Points on a hilly landscape, in no order, each with its height.
From any point a ball rolls to the lowest of the 2 points nearest to it. It stops when none of these is lower. Distance is the straight distance between rows; heights are no part of it.
J_72: [-21  -7  17   7 -11  23 -20  24  -3  27  10  15 -36  21  12   8  -5   0
  16 -10  -8  18  -4   2  37 -19  -1 -12 -29   5   5 -16  10  22  -1  -5
   4  48  36  14  -9 -11 -32   2]  (h 40.2)
J_996: [-16 -25  10   9  50 -12 -17  16  40  -6   8   6  45   6  37  23 -13 -18
  -7  19   2 -23  13   5 -14 -22 -14   6 -46  14   8  -6 -29   0  13  18
 -27  12  41  -2 -33  41   0 -10]  (h 50.8)
J_607: [ 13  -1  12 -13  -6 -27 -21  -2 -28 -24 -11  28 -49  48   6  14   1 -27
 -12  -6 -37  -5  27  31  12  26  13 -11  -8  10  14 -34   5  43  23  -8
 -40   8  23 -27  -8  56 -12  39]  (h 67.4)
J_132: [ -3  -3  -4  -6   6   9 -23  -8 -17 -10 -27  37 -48  46  -2  36 -15 -74
  14   8 -15  -6  48   2 -20   0 -17   6  -4 -13 -10 -36 -29  19  35 -25
 -25  26  19   0   2  18  -3 -12]  (h 58.4)
J_845: [ -1 -13 -33 -15 -48  43  33  -8  21  17 -22  14 -29  -3 -12  16 -11 -15
  27  11  14  36  39 -10  -4 -10 -25   2   5  10 -68 -23   7 -13  -7 -30
  29   9 -28  11  -3 -32   8 -36]  (h 56.5)
J_315: [-49  17  14  22  -5   5   6  25 -27   8  13 -21   1 -10  -7  31 -14  22
   6  -6  14  37  -1  -6   0 -22  16 -34  19   6  -8  29   5 -14 -36  29
  28  39 -20  -6  52 -62  -7  39]  (h 26.4)
J_876: [ 25  -4   0  -1  42 -14 -13  -5  13  -6 -24  27 -20  34   7  21  17 -36
  13   5 -11 -34  -2  -5 -11  11   2  25  -5  -7   1   1 -20  -1   6 -23
 -36  -7  14 -18 -21  18   1 -13]  (h 24.4)
J_921: [ -3  13 -22 -17 -29  51  28  21  30  34 -17   5 -36 -22 -21  22 -28  -8
  24  16  14  51  23  -8 -24  -2  10 -11  20 -19 -55  11  -5 -29  -6 -33
  45  24 -18  40   5 -56  14 -18]  (h 53.2)
J_582: [-48  23  46  10 -23 -12 -37   9  -5  -7 -19  -1 -35  48  63  26 -27   9
   5  27  -1   3   0  -1  24 -23 -31 -11 -20  29 -13  17   5  51   3  10
  -9  28   9  13  -2 -40  17  26]  (h 7.9)
J_136: [ 11  -2  42 -16  -3 -15 -20  11  -4  16   3  44 -30  55  16   0 -19 -24
   3  -9 -36 -13  11  22  28  19 -24  17 -25   2  30  -9 -23  54  43  -6
 -14  12  27  29 -23  -4  -5  10]  (h 63.2)
J_697: [  0 -41   9 -10   1  14  -7   8  39  11   1  -6 -21  16  -9   7 -32 -28
  26  21  23  40  30 -19 -11  -9 -12   0  -2 -36 -19  -5 -22  -7  -1 -22
  -3  -4   3  46  11 -17   5 -47]  (h 32.7)
J_391: [ -2   9 -23  18  -3  16   5   4 -18   6   6 -14 -26 -10   2  -3 -17 -32
   6  17  50  32   6 -23  20 -41   6  -5 -14  31 -20 -21  -6  -8 -16  -9
  20  38  18 -23  11  -4  11   6]  (h 46.9)
J_23: [-15  -1  25   2 -21   6 -14   9 -16  27  25   9 -12 -12  -6 -16   8  15
 -18 -17   1   7 -22   6  34  -5  15  -1 -14   2  17  -6  11   0  13  16
  17  21  18   7  -3 -16 -35   0]  (h 36.3)
J_151: [ 47  -7  -1  -9  38 -34   2 -18  14 -30  -1 -17  15 -16 -27 -19  19   3
 -12 -16 -19 -27 -23  24 -21  35   8 -15  32   4  31   2 -22   8  -4  -8
 -14 -35  18  23 -17  38 -10 -12]  (h 14.0)
J_991: [  3  11  -3 -18  21  -9  -2 -12   2  16  -4   3  25 -11   5  -5  22  50
 -36 -31 -61 -14 -41  -3  26 -20  19   2  -1  31  16  20 -12   8 -11  35
 -17 -13   9  -2 -16  27   5   6]  (h 38.8)
J_447: [  4   4 -12  33 -10 -21 -18   8  -9 -38  -6 -14 -22   8  44  22   4  -3
  11  10  25 -10  -7  10  -2  11  18   8 -20  46   0 -22  -2  25  -2 -16
 -24  23  31 -34 -28  40  -9  38]  (h 59.6)
J_760: [ -1  -7  -2 -17  13  23   8   9  -7  24 -22  10 -27  15 -19  -7  37 -19
   2 -22 -36  19  14 -16 -13 -29  14  -2  14   0  -8 -42 -17   9 -17 -11
 -24   7  -6 -35  22   6  -5   2]  (h 36.0)
J_209: [-20  11  15   9 -10   1   1   2  10  19  15 -22   3   3  20 -39 -13  22
 -19  34  15  22 -14   2  27  -2 -27  17  21 -47 -25  13  33  -3  12  39
  45   5  -7  17  -2  -3  21  -5]  (h 59.4)
J_631: [ 10  14  -3  -8   2   4  25   2  -2   5 -18   3  36 -46 -21  19  32  24
  17   2   0  -4   4  15 -41  59  26 -17  26 -15  -4  12   9 -35 -11 -32
  -5 -22 -33   7   6 -12 -26 -14]  (h 50.9)
J_146: [  9 -44  28   4  16 -21 -30  -4  52   0  -2  18  10  36  38  -7 -35   2
  -2   3 -24 -18 -11  -2  -1   7  -4   6  -3 -12  11  12 -26  14  28   1
 -26 -29  39  36 -37   6  -4 -32]  (h 42.5)
J_304: [  4   2  24  18  35  -7 -23  16   0  -4  25 -20   3 -19   4   3  14 -12
 -10   2  22 -13 -27  32  11  33  14   7   4 -26  31  27  -3 -18  -6  17
  -3   0  20  14   6 -16  -2   0]  (h 49.3)
J_942: [-33 -31  26  21  11  -4 -28  26   9  -7  30   3  -6  13  23  26  -2  -2
   3 -13  -8  15  11  12  28 -26  14   1 -34  30  20  -8 -23  23 -12   9
 -35  22  40 -13 -11   6 -22  15]  (h 43.9)
J_553: [ 37   7   5 -11  -2 -48 -19 -10  -2 -24  -7   6 -15  27 -11  -4  -5   0
  -4 -14 -37 -38  -2  22   2  44  26 -16  36  14  27  -7 -28  37  13  -1
  -4 -27  34  32 -17  35  -2  13]  (h 25.2)
J_922: [ 12  -1 -43  11  14  -6   5 -13   9 -18  14 -29  16   3  -8 -41 -11 -22
 -13  19  36 -15  -6   8  -3 -14 -31  23  -9  -3  -2  -6  23 -12   1  39
  18   2  12  14 -23  41  18 -19]  (h 56.4)
J_975: [  3  23  -4  29   4 -15  17 -18 -33   4  28   5  44 -30  -4 -27 -14  23
  15  -6  17  31  -4 -36   2  20  14 -26  25 -25  -3  13  19 -30  14  14
  43   9 -23 -27  20 -39 -17  -6]  (h 24.8)
J_723: [ 23  10  18  11   3 -28  -2 -22 -23   9  19  14  48 -39  -6 -37  10  52
   8 -31  -9   8 -11 -20  -3  36  13 -12  29  -6   8   3  10   0  26   0
  35  -9  -5 -18  -3  -9 -23   0]  (h 17.3)
J_577: [ -4 -10   6 -11  39   5 -22  11   7  28 -21  27 -25  40   2  19  34 -29
   6 -10 -41  -2   5  -3   6 -25   1  19 -10   7  15 -18 -23  19 -10 -14
 -40  18   8 -37   2  22   3   5]  (h 31.1)
J_141: [ 10 -10 -11 -29 -26   5   5 -12  -1 -23   3  19 -16   2 -64  25   5 -33
  -9   0  -2 -25  46  27 -33  35  14   8  25 -14 -23 -27 -12 -16   8  -5
 -13 -36 -22  29   5 -21 -25 -37]  (h 40.5)
J_112: [ 16 -35 -17 -20 -25  35  46   4  30  33 -12  16  -3  -1 -23  -6   1   4
  32 -19 -19  55  47 -32 -21 -18   2 -16  14 -17 -38 -39   8 -23 -10 -22
  13  -3 -24  10   9 -37  15 -25]  (h 59.3)
J_75: [-23 -14  27   7  50 -10 -22   8  49  31  18   1  29   2  43  11 -22  10
 -25   8 -37 -22 -14  30  10  -8 -17  18 -38   4  15  -2 -18  19  50  17
 -13  12  55  26 -50  34   8  -6]  (h 54.3)
J_579: [-29   8  10 -14 -37   6 -34   8 -14 -37 -23  26 -44  44   9  12 -33 -18
   9  27   5   8  19 -21   1 -18 -54 -28 -23   6  -6   6  -4  46   1 -25
 -17  11  -1  37  19 -35 -15  -3]  (h 20.7)
J_729: [ -5  39  21  -5 -19  -6  -1   6 -49   0 -20  -2  -9   2  17  21 -12  40
  -8  14 -21 -33 -44  22  14  25  33 -12  25  27  17  43  12   1  -5  -1
  25  -4   4  17  -3  14   3  25]  (h 14.4)
J_202: [ 16   4 -29  -4 -36 -11  -1 -12 -19 -16 -10  21  -3  33 -30 -38 -12   4
   8   0  -7 -21   8  -8 -16  -5 -20 -12  20   3 -17 -30  15   3  -4   6
  14 -21  -4  -4   8   8 -25 -19]  (h 42.9)
J_916: [-11  -2  -5  16 -16  -6  -6  -9 -30 -11  21 -34  30 -47 -21 -14  14  11
 -19  -2  30  -5 -28   2  -7  -4  16  -4   0  -5  31  23 -17 -23 -12   8
  11  -5 -23  -4  12  15  11  -3]  (h 37.0)
J_46: [ 27  -4 -59 -42  27  18  55 -18  32  -6  24   0  16 -39 -58   4  17 -15
 -15  -6  15   6  25 -26 -14   2  -5   8  -3 -22 -38 -27  25 -59  17  20
   3 -36 -32   8  -3 -20   2 -36]  (h 41.4)
J_177: [ 18   3 -33  13 -13 -13  44 -32 -48 -33  -3 -27  47 -36  15 -48 -13  10
 -15  -7   7 -24 -19 -39  -8 -10  25  10  -4  27  -8  24  -8  -7 -28 -10
   0 -32  -8 -53   3  10   4   2]  (h 43.6)
J_55: [-19  18   4  14 -26   6   2  26 -27 -14 -21 -17 -22   2  11  44  -1  21
  27 -23  11  29  13 -11 -11 -34  10 -33  15  41   6   6   0  19 -38  16
   0  30 -26 -16  42 -61 -12  45]  (h 30.7)
J_558: [-31  12 -12  14  -1  -1 -20  -1   0   2 -23   4   4  32  42  25 -20 -11
 -25  33  -3 -33 -15  21   9 -29  -8  23 -27  37  -5  18 -11  10  10   6
  -5  18  26   4 -49  59  31   1]  (h 54.5)
J_468: [-13 -32  24 -13 -44   8 -24  15   2  -8 -22  16 -35  35 -26   2 -31 -23
  24  16   6  20  35  -9 -17  -2 -13 -22  -9  -6 -10  -2 -21  21 -10 -18
 -15   2  -4  50  15 -17  -9 -19]  (h 26.6)
J_228: [ 15 -40  14 -13 -23 -21   2  23  22   0 -18  13 -13  49   0   8   3  10
  26 -28 -39  16  25  14 -17  11   9 -19   6   0   2 -16  -7  29 -18   3
 -22  -5   1  12   9  -7 -18  17]  (h 64.9)
J_287: [ -2  -2  25 -11   3   3 -28   1 -18  11 -25  36 -46  54   2  -5 -35 -48
  26  11 -18   0  44  -1  -5   9 -31  14 -11 -23  19 -19 -33  49  33 -27
 -20   9  18  30  -9   3  -9   1]  (h 61.0)
J_520: [ -7   3 -14   3 -32 -13 -12  -8  -4 -43 -25  14 -24  60  18   6 -33 -30
  15   9 -11  13  38  -1  -4 -29 -39  -9 -23  50 -25 -30  -9  46  12  -6
 -60  31  20 -35 -14  31  -4  17]  (h 53.1)
J_247: [ 19   3 -28  13 -19 -29 -23 -12  12 -41 -10  12 -27  34  23  19 -21 -27
  22  16   6 -21  14   7 -22   9  -2  -3  -6  28 -29 -39  -4  21  20 -22
 -40   8  27 -28 -17  50  -4  10]  (h 56.6)
J_189: [ -3  28  22   3 -34  -6  -4  -8 -35  10   6   8  -2  -9  28  -7   9  33
 -12 -28  -4 -15 -35  11  33  -3  24   2 -13  58  -1  -8  34  24   5   7
   6  19  27 -29 -16 -14 -34  24]  (h 30.9)
J_663: [ 24  11 -27  28  22  12  27 -26   4 -23  15 -39  30 -50  23 -33  26  -3
  -5  28  54 -21 -40  -2  -3   3 -22   2   9 -18  15  -5  23 -35 -16 -21
  -4 -22 -15 -21   3   8  43 -20]  (h 31.4)
J_897: [ 43 -25 -16  -5  29  31   5  -1  75  12 -21 -18   7   2 -11 -44   9  -7
  -2   6   9 -11  -4 -21 -18  -8 -50  27 -23 -55  -4  -9  17  -3  27 -27
 -18 -32   3  16 -41  39  48 -10]  (h 69.3)
J_672: [-48 -10  33  29  -7 -29   5  21   2  -9  20 -22  13  23   4   8 -12   2
  -2   1  19  26  -4  15  28 -14   5 -26  14   3 -21  20   3   9 -16  45
   7  22  -8   1  54 -42  16  29]  (h 20.5)
J_297: [  5  22 -24  -5   5 -15   9  -6 -24  -6 -18  13  -1  32  13   8  -8   3
 -21   4 -26 -46 -35  12   9  -7  26  19  15  23  -1  35  14 -14 -20  35
  18  -1  -6   4 -20  11  13  -1]  (h 24.2)
J_94: [ 11 -17 -10 -13 -17 -17  22   1  20 -27   9   6  16 -21 -31  25  18  -7
   2   1   9  -5  11  23 -27  38  28  -5  26  14 -22   3 -10 -26 -12 -10
 -15 -34 -24  13   2 -15  -9 -24]  (h 46.6)
J_396: [ 27  17   5  -9 -15 -58 -31  -1 -15 -54  -1  17 -30  36   0  33 -20   3
  -8 -24 -33 -22  -6  14  11  39  23 -24   8  20  21  14 -10  45   3   5
 -10  -9  14  17   5   7  -8  46]  (h 32.0)
J_532: [-54   5  35  11 -29   0 -20  20   5  16  -5 -17 -15  33  38   5 -18  24
   0   4   1  43  -7   3  29 -28 -32 -26  -1  20  -6  10  13  38 -21  25
  13  31  -4  13  32 -66   3  24]  (h 13.9)
J_681: [-26   5   4  21  18  -2  20   2  25  20  23 -29  33 -23  27  -4  23  44
  17   1  -6  38   3 -28  29 -23   5  -9  12  -8  -5   9  32 -32 -17  11
  37  -8 -32 -20  44 -18  25  14]  (h 52.5)
J_165: [-30  -9 -12  -6  -8  15 -18  -2  16   6 -23  14 -12  26  15  25  -9 -38
   3  25 -15  -3  22   3 -14 -34 -25  25 -23  14 -10  -3 -25   0  -3  -3
 -23  15  -5   0 -33  39  24 -21]  (h 51.0)
J_816: [-17  -1 -16  -6 -15  18  33  13 -63  -9 -18  10 -19  -6 -11  42  19 -13
  -2 -35 -11  -1  23  -4 -11 -16  43 -19 -20  27  23  -7 -11 -10 -40  10
 -14  26 -20 -31  16   2 -18  43]  (h 38.9)
J_976: [-36   9  34  31  21   1   0  23   0  23  21 -20  11 -31 -23 -14  -6   5
 -14  13  26   7 -16  51   4  48  14 -17  27 -66  22  43  22 -21   4  27
  20  21  -3  24  20 -23  -2   8]  (h 52.9)
J_418: [ -1  12  14   1  -1  35   3  27  -2  62 -20  26 -34  19   0 -13  13  -3
   9 -25 -28   2  -8  14  26  -8 -16  43 -28 -15  10   6  11  15  19  -4
  31  31   2  14 -35  12   5  30]  (h 55.9)
J_753: [-10  11 -28   4  11  14   0   4  11  29  11 -12  -5   4  21 -21  -4  -2
  -3   0   2  23 -20 -29  22 -33 -25  33  -7 -27 -23  17  29 -21  -6  41
  23  21 -15   1   7  -2  13 -12]  (h 56.8)
J_490: [ 40  11   6   8  21  11  11 -29  -9  16   0  -9  18 -48   1 -43  40  16
  -9 -12   3 -18 -49 -12   3  10   1  -3   8  -9  16 -37  14  -8  12 -25
  -9 -12   9 -48 -11   5 -19 -16]  (h 43.1)
J_557: [  1  10  -7  11  15 -11  36 -12  16   7  26 -24  73 -52  11 -13  12  54
   7  21   8  27  -5 -25  -2  16   6 -17  11 -40   5  22  40 -53   3   2
  41 -23 -37 -11  15   4  33   5]  (h 55.4)
J_442: [-20   6  17  -5  16  23   0  16   8  56  13  17  -1   7  20  14  30  21
 -13 -27 -45  -1 -17  35  38 -19   0  31 -32  26  26   0  11  30   8  15
   2  24  22   5 -34  14  14  25]  (h 58.5)
J_774: [ 24 -11  -8 -16  40  15 -16  -1  52  12   6  -1  10  -7  -1 -38  21   3
 -29  -2  -8 -11 -26   3  17  -7 -33  21 -24 -26   7  -1  15   7  16  19
 -12 -17  17  15 -41  42  11 -16]  (h 66.5)
J_203: [  3  -7 -29  -3  35 -14  36  15  12  -4  27 -29  30 -15  -8  12  24 -12
  14   5  34  13  16 -16 -15 -11  15  13  -8  22 -24  -1  -9 -26 -30   8
   1  -6 -17 -13  24  -7  19   3]  (h 22.6)
J_706: [-39  28  60   3 -20  -2 -22  26 -18  16   4   5 -19  15  37  33  -2  42
  -9  10  -7 -25  -4  41  41  17   1  -7 -12  28  27  25  13  46  10  -1
  21  17  22  35  -8 -24  12  61]  (h 12.5)
J_168: [  8 -15 -14  -7 -23  21  18  19   1  40 -14  19   1  12 -34   3 -16  27
  17 -24 -20  56  24 -39 -26 -27   2 -46  18 -31 -16 -22  -2 -15  -7   8
  33  26 -24  14  28 -44  -7  -5]  (h 61.4)
J_791: [ 16 -18 -16 -24  11   9 -12 -17   5  -6 -23  21 -18  43 -28  20 -39 -58
  23   5 -15 -13  66   0 -29   0 -36  26  -3 -12 -30 -30 -17  -2  29   0
 -33 -20  10  32  -4   1  -5 -48]  (h 54.2)
J_167: [ 18   7 -23   9   2 -27  29 -49 -57 -36   7 -13  70 -58   7 -30 -15  28
  -2  -3   7  -6 -26 -23  -7  25  14 -11  26  11  10   8  -2 -28   6   0
  14 -33 -29 -36   6   8   7 -13]  (h 38.1)
J_639: [ -4 -20  22  30   2  11  -5  -8  -4   0  25 -24  30 -61 -13  -6  30  25
   0  -1  26   6 -31 -11   0  16  13 -24   7 -35  39  17  -5 -39 -12 -27
   7 -11  -5 -10  27 -13 -12  -9]  (h 41.6)
J_460: [ 34  13  -6  24  20  32   7  -4  -8  23 -22  -6 -16 -23 -12 -22  36 -16
  18  -1  22  -8 -12 -13 -10  13   0  -1  17 -39   7 -20  10 -24   3 -31
  14   8  -7 -17 -13   1 -13 -22]  (h 48.1)
J_785: [ -5   5  31 -15   3 -19 -28  -4  -5  -1  14  42 -25  30  21  25   8 -24
  -9 -25 -41 -12   9  30  41  14  16   3 -23  17  32 -19 -35  50  39   1
 -47   9  41 -30 -17  18 -15  22]  (h 65.3)
J_143: [-23  14  20  -3 -28 -16 -40   3 -18 -38 -11  35 -35  56  37  25 -47   0
  -6  27 -18 -29   0  -8  19  -5 -42 -16 -28  29   7  15 -12  54  20  -9
 -16  12  15  22  -6 -13   7  24]  (h 14.5)
J_87: [ 11  12 -32  13 -22 -26  34 -46 -56 -29  17  -1  49 -36 -24 -22 -18   9
   5  -3  26  16  16 -42 -25   1   5 -13  18  -5  -8  -2 -14 -31   4   2
  33 -12 -39 -39  28 -14   7   3]  (h 31.9)
J_242: [ 34  -7 -65 -12  19   9  22  -4  14 -14   4  -7   7   0 -49  -9  -1 -37
  -7 -12  23 -23  16   2 -17  -1 -13  21   5 -12 -18 -16  23 -40   2  30
  12  -8 -16  16 -21  22  -6 -23]  (h 50.3)
J_698: [-12  -8  -5  -4 -46  -9  -3   3 -19  -7  -9  15  -8  29  -5 -18 -17  -1
  -2  -2   1   9   8 -22   5 -40 -19 -15   5  28  -6 -13   1  13 -22  21
  -5   5 -25 -10  14 -15 -11  -2]  (h 47.0)
J_333: [-10  -7  57  13  -4 -25 -27  31  18   2   9  12 -11  27   7 -15 -32   4
  15   4   5   8  -2  12   6  39  -3   2   7 -23  -1  44  -5  27  22 -10
  10  -4  14  40  11 -49   8  15]  (h 45.0)
J_198: [  0  26  15 -12 -18 -38 -13  26  -7 -47   0  28 -36  49   2  40 -24  -7
   1  -8  -6 -26 -11  17  20  48  15 -28   2  -9  26  48  18  23  -1  12
   7  -2  -4  23  23 -31 -25  34]  (h 36.8)
J_807: [ 33  19  -6   3 -19  -9   1  -2 -58 -39 -18 -10 -13 -43  10  26  22  -6
  18   4  12 -25  -6  30 -26  38  35   0  15   7  29  -9 -10   7 -17 -31
 -17   0 -11 -16   9  18  -7  23]  (h 23.9)
J_223: [ -1 -13 -17 -27   3  11  29  15 -41  -2 -15   8  -7 -13 -41  37  39 -20
  -5 -26 -29  -2  21  -1 -20  -2  37 -14   4  -4  -4 -26  -5 -23 -15   3
 -12   0 -25 -21  31  13 -29  -5]  (h 42.1)
J_902: [ 46 -11 -35 -26  15  38  14 -29  61  13 -28 -18   0 -13 -35 -36  17 -19
  -3  12   2 -15  21 -29 -20  -6 -50  24   3 -56 -12 -31  14 -23  27 -32
 -20 -55 -20   2  -9  24  38 -31]  (h 71.9)
J_701: [-28  -4  28 -11   6  -2  -7  -9  32  48  30 -21  11 -10  26 -36  -7  35
 -39   9  -5  -1 -35  38  28  19   5  31   0 -48 -28   6  42  11  34  37
  28  -2  10  31 -11 -15  19  -4]  (h 61.8)
J_972: [  2 -34  39  -4  39  -6 -21   1  28  -7  29 -14  19 -36 -17  -1  41   7
 -14 -13   3 -15 -25  10  16  16   5 -15 -14 -26  35  18 -13  -5 -10  -7
 -19 -32  29   5  14  -6 -12  -9]  (h 45.8)
J_370: [ 44  -6  -3 -15  22 -48  17 -24 -13 -27  -5   5  36 -20 -29 -44  15  19
  -9 -31 -29 -10  -3  -2 -12  37  11 -24  40   5  14  -5 -22   2   5  11
  10 -34  -6 -11  13  17 -25  -4]  (h 24.7)
J_915: [  4   1   8 -30  35   6  -2 -28  14   7   6 -13  40 -46 -12 -25  39  54
 -38 -10 -27 -16 -55 -14  15  -4   7  -6 -18   0  23  24   3   3   4  15
  -7 -37  -9 -16 -17  22  -5   1]  (h 43.0)
J_369: [-11  16  -4  -1  12 -22  18   4 -15 -12  -2 -10  57 -49  -7  14   2  42
   6  -6  -1   8 -20  14 -26  43  30 -21  26  -2  -1  55  10 -38 -22  14
  20  -6 -32   3  17   0 -14  -4]  (h 54.1)
J_913: [-16  11   7  18  11  15   5  -3  -5  15   7 -21  10 -34  21 -15  34  15
 -29  -8  19  -7 -30  14  24 -19  13  30 -32  45  13  -3   2  13  -4  -7
 -19   6  22 -41 -28  36  -4  14]  (h 60.3)
J_555: [-43  18  46   9 -36 -19 -27  13  -1   7  25 -19   5   8  29  -5 -14  55
 -22   4  18   7  -7  24  27  -8  -4   1  11  45  -1  16  14  41   6   7
  19   7  21  19   6  -6  11  33]  (h 18.8)
J_998: [  4  -6 -25  -3  -1  20  12   1   5   7   0  -8  -8 -31  -9  12  34 -19
  11  12  28  11  20  -8 -27 -19   8  20   5  29 -27 -28  -7 -33 -25 -29
   7  -1 -22 -18  -4  10  20 -16]  (h 10.7)
J_834: [ 46  19 -21  22  36  16  29 -57  -9 -16 -22 -24  43 -53   5 -44  34  10
 -18   1  13 -36 -71  -7  -4  18 -33 -13  15 -17  26 -18  30  -7  10 -19
 -18 -22   5 -29 -15  15  24 -23]  (h 38.0)
J_280: [ -7  -7  -5  28   3  18 -15 -10  -3  -2  12  -6 -24   5   8 -17 -21 -48
   5  24  49  20  -2 -13  22 -32 -21  14 -22   6  -5 -19 -30   8  13  -9
  -3  24  29 -15  -4  15  10 -31]  (h 42.6)
J_971: [ -7  -8 -20 -10 -43  -7  -8 -10   5 -31  -7  15 -17  38  16  -2 -28 -20
  24  21  18  19  30 -22  -1 -35 -37  -2  -6  45 -29 -26  -5  21 -25 -16
 -14   2  -5 -21  17   3   3 -15]  (h 49.9)
J_871: [ -6  33  25  17 -17 -16   7  -3 -17  16  19 -28  22 -21  31 -15   1  59
   6  -2  19   8 -16   7  25   4  14  -6  31  48 -11   6  31  13  -3   1
  29   9   4 -23  11  -5  -2  28]  (h 24.9)
J_439: [ -3  26 -23  16 -12  18   7 -11 -28  21 -22  11   2   2   6 -34   7  10
  -9  -9  -8  -3 -25 -21  10 -30 -13  23  -3  10 -21   7  31 -16  -9  24
  39  25 -17 -28  -5  13  -4   0]  (h 53.6)
J_824: [  8  -5   5 -33  22  14 -15  -6  53  40  35 -17  15 -33   6 -36  18  27
 -45  -9 -11  -1 -39   1  28  -7 -14  43 -23 -39  -2  17  32   1  36  35
   2 -17  13  17 -23   9   0  -7]  (h 64.2)
J_200: [ -2  16   1  23  14   1  -3   2 -19 -13  -6 -20  -2   1  40  15   2   2
 -22  12  11 -37 -28  30   8  -4  20  19 -15  52  11   1  -7  17   4  -8
 -12  13  40 -14 -43  50  20  18]  (h 57.5)
J_428: [ 32  10  -3  -1  18 -20  -9  -9 -16 -12 -21  -6 -12  -8  11   4  40 -18
  11   3  -8 -26  -5  13 -15  26  23  18  16   4   2  -9 -17   5  -5 -34
 -25  -4   6 -32  -1  25  -8  10]  (h 15.2)
J_328: [-14  22 -14  -6 -18  41  13  15  19  31  11  -4 -11 -32 -43   6 -43   1
  -9  17  26  50   3 -12 -30  11  14 -21  33 -64 -10  38   6 -51   8  -7
  46  25 -14  29  26 -37  11 -24]  (h 49.6)
J_949: [ 12   2 -40  -5  14  29  38 -17  19  -9   4 -25  16 -50  -4  -1  28  -2
   6  32  37  -3  -4 -31  -7 -13 -22  11  -5  -6 -19 -15  19 -44 -13 -40
  19 -25 -38 -31   7   3  25 -17]  (h 22.8)
J_787: [ 16   0   8 -21 -31   3  -2   9   1  -5 -16  19 -29  33 -59  11 -30 -29
   8  -6   5   5  39   2 -32  19   3 -19  37 -36   0  -9  -6 -10   0 -10
  -3 -17 -14  49  17 -33 -33 -21]  (h 33.5)
J_221: [-29 -17  -7   4  22  -3 -11  16   5 -11  14   2  13  22  24  43  -6 -31
  -2   8  11   1  30   7  -9 -33   3   7 -44  33  10  -4 -37   2 -11  14
 -32  23  14 -15  -8  24  17  15]  (h 47.2)
J_340: [ 12   2 -33 -21  46   6  48   4  33 -10  31  -3  40 -44 -48  31  23  -9
   5   3  17  14  10 -21 -24  11  16 -12  -6  -5 -29  15  11 -56 -19  11
  -7 -18 -35   2  20 -41 -11 -21]  (h 32.5)
J_149: [  6  14 -33  13 -22   6  27 -13 -48 -15 -28  -3  -2   0  14 -27  -6 -21
  -5 -11   6 -27  -7 -21   1 -25  11  18  -6  38 -22  -2  -2  -5 -24   1
   3   7  -4 -48  -7   9   0  20]  (h 49.4)
J_964: [ -2 -23  10  17  13  -5 -19   3  22  -8  36  -6  -7   6   9  -6  -8 -28
   8  17  37  21   5 -16   5  -9  -7   1  -6  -7   6 -11 -21  -6 -10 -10
 -13 -14  15   3  15  -1  10 -30]  (h 38.2)
J_688: [ -5   1 -30 -13  12  16   8 -10 -18  -3   1 -28  32 -64  -3 -17  32  22
 -37   3   0 -18 -42 -27  -7 -21   7   4 -27 -21  20  36   0 -25  -6  29
   4 -15 -29 -28  -2  33  -2   8]  (h 42.7)
J_219: [  5 -52  33   1  19  13 -15   3  35  19  -3   6   1  26  10 -15 -40 -14
  23   0  -5  20  19 -14  -3  -9 -20  23 -22 -53   8   9 -28   3  19  -6
 -26 -17  14  43 -16  -3   0 -33]  (h 37.8)
J_284: [-23 -16  -8   2  15  21  11   9  45  25  19 -21  19 -15  -2   9  10  12
   3  23   6  47   1 -15   5 -10  16  -5  12 -51 -20  26  25 -49 -15   0
  24 -19 -38  10  32 -22  26 -14]  (h 49.5)
J_536: [-22  18  41  18  -5   9  -9  32 -26  10   4   6 -20  -1  29  34   8  31
  19   7  -6 -19  -7  35  18  34  30  -3   3   3  43  39  17  16 -17 -10
  28  15  13  13   4 -15 -11  38]  (h 5.4)
J_678: [-13  -9   7  14  -8   9  -2   2  21  21  17 -21   8 -36 -29 -12  -9   7
   6   9  27  33  -3  -9  -4   9  17 -20  31 -63  11  24  -4 -47  -4  -7
  24  -9 -15  20  30 -27  -1 -29]  (h 45.7)
J_171: [ 14   8 -37   5 -39  -8  20 -29 -25 -15  17   7  25   0 -35 -36 -26   6
   5   8  19  -6  20 -24 -15 -11 -22  -6  18   8  -7 -25  12 -27   2   9
  41 -17 -27 -14  19  -5   5 -12]  (h 37.9)
J_180: [ 12   0  27   0  -4 -47 -36  16  24 -29  11  27 -15  54   5  12 -46 -20
  24  10  11  -4  19  17  -5  42  -7 -11  17 -12   5  29   7  19  12  -1
  -8  -3  14  42  11 -26 -16  14]  (h 41.5)
J_241: [ 18  -1 -25 -26  11 -11  23 -13 -23 -20 -26   2  21  -4 -15  -5  20  13
 -33 -12 -41 -41 -37  -2  -6  -9  15   9   4  29   6  18 -20  -4 -31  21
 -10 -31  -9 -10 -11  46   0  -6]  (h 32.8)
J_463: [  1 -21  -1  -1 -25  19   0  31  10  35 -17   6 -12  31  -5  12   7  31
  43 -33 -32  38  24   2 -25 -26   6 -15   3  -2   5 -12 -12  19 -34  -3
   0  19 -24  15  14 -43  -6  20]  (h 63.3)
J_196: [  0 -11   1  15 -32  -8   3  -1 -29 -34   8 -27   4 -42  -5  13  14  -4
  13   4  43  12   4  -1 -16  17  30 -10   9  21  11   2 -20 -19 -31 -29
  -2   6 -13 -24  25  -3  -7  20]  (h 31.0)
J_239: [ 22 -21 -12 -31  27   8  11 -23  40 -29   1  -3 -11  18 -49   3  -4 -46
  -6   9   9 -24  68  17 -29  17 -19  25  19 -20 -30 -44  -3 -16  25  -1
 -27 -58  -7  19 -14 -12  -9 -56]  (h 47.9)
J_289: [-15  32  -1  -7 -42  16  11  13 -48  -3 -28   6 -40  11   6  36  11  -2
   4 -26  -2   6  32 -11 -22 -33   0  -9   2  51   7  -8  -6  22 -31  -5
  -4  28 -33 -31  18 -18  -7  45]  (h 34.6)
J_253: [-32  -9  18 -20  45   4 -21   7  36  37  39  -9  18  -7  23  22   6  28
 -34 -10 -35 -24 -16  58  28   6   2  36 -37   3  11  13   4  25  26  27
   2  12  41  24 -31   9  14   5]  (h 56.7)
J_625: [ 12   4  -2  11   5  31  -4  15  -2  38 -36  19 -32  17 -33 -31  13 -23
  11 -19 -11   3   6  -4  -6  -9 -14  24  -5 -32   0 -25  16   0  18 -17
  14  18   5   4 -25  22  -8  -9]  (h 52.6)

Where does a ball stop that starts at each point below?
J_136 | J_582
J_442 | J_998
J_631 | J_582
J_200 | J_536
J_816 | J_582
J_253 | J_536
J_701 | J_87
J_463 | J_678
J_447 | J_87

Call two points neighbours if one is among the 2 nearest of the other. Go from one point of each pair to the other, from neighbour to neighbour, staying as low as possible. Name the highest point that can't be avoided.
J_723 and J_151 | J_370
J_916 and J_998 | J_391
J_536 and J_916 | J_915
J_582 and J_916 | J_223
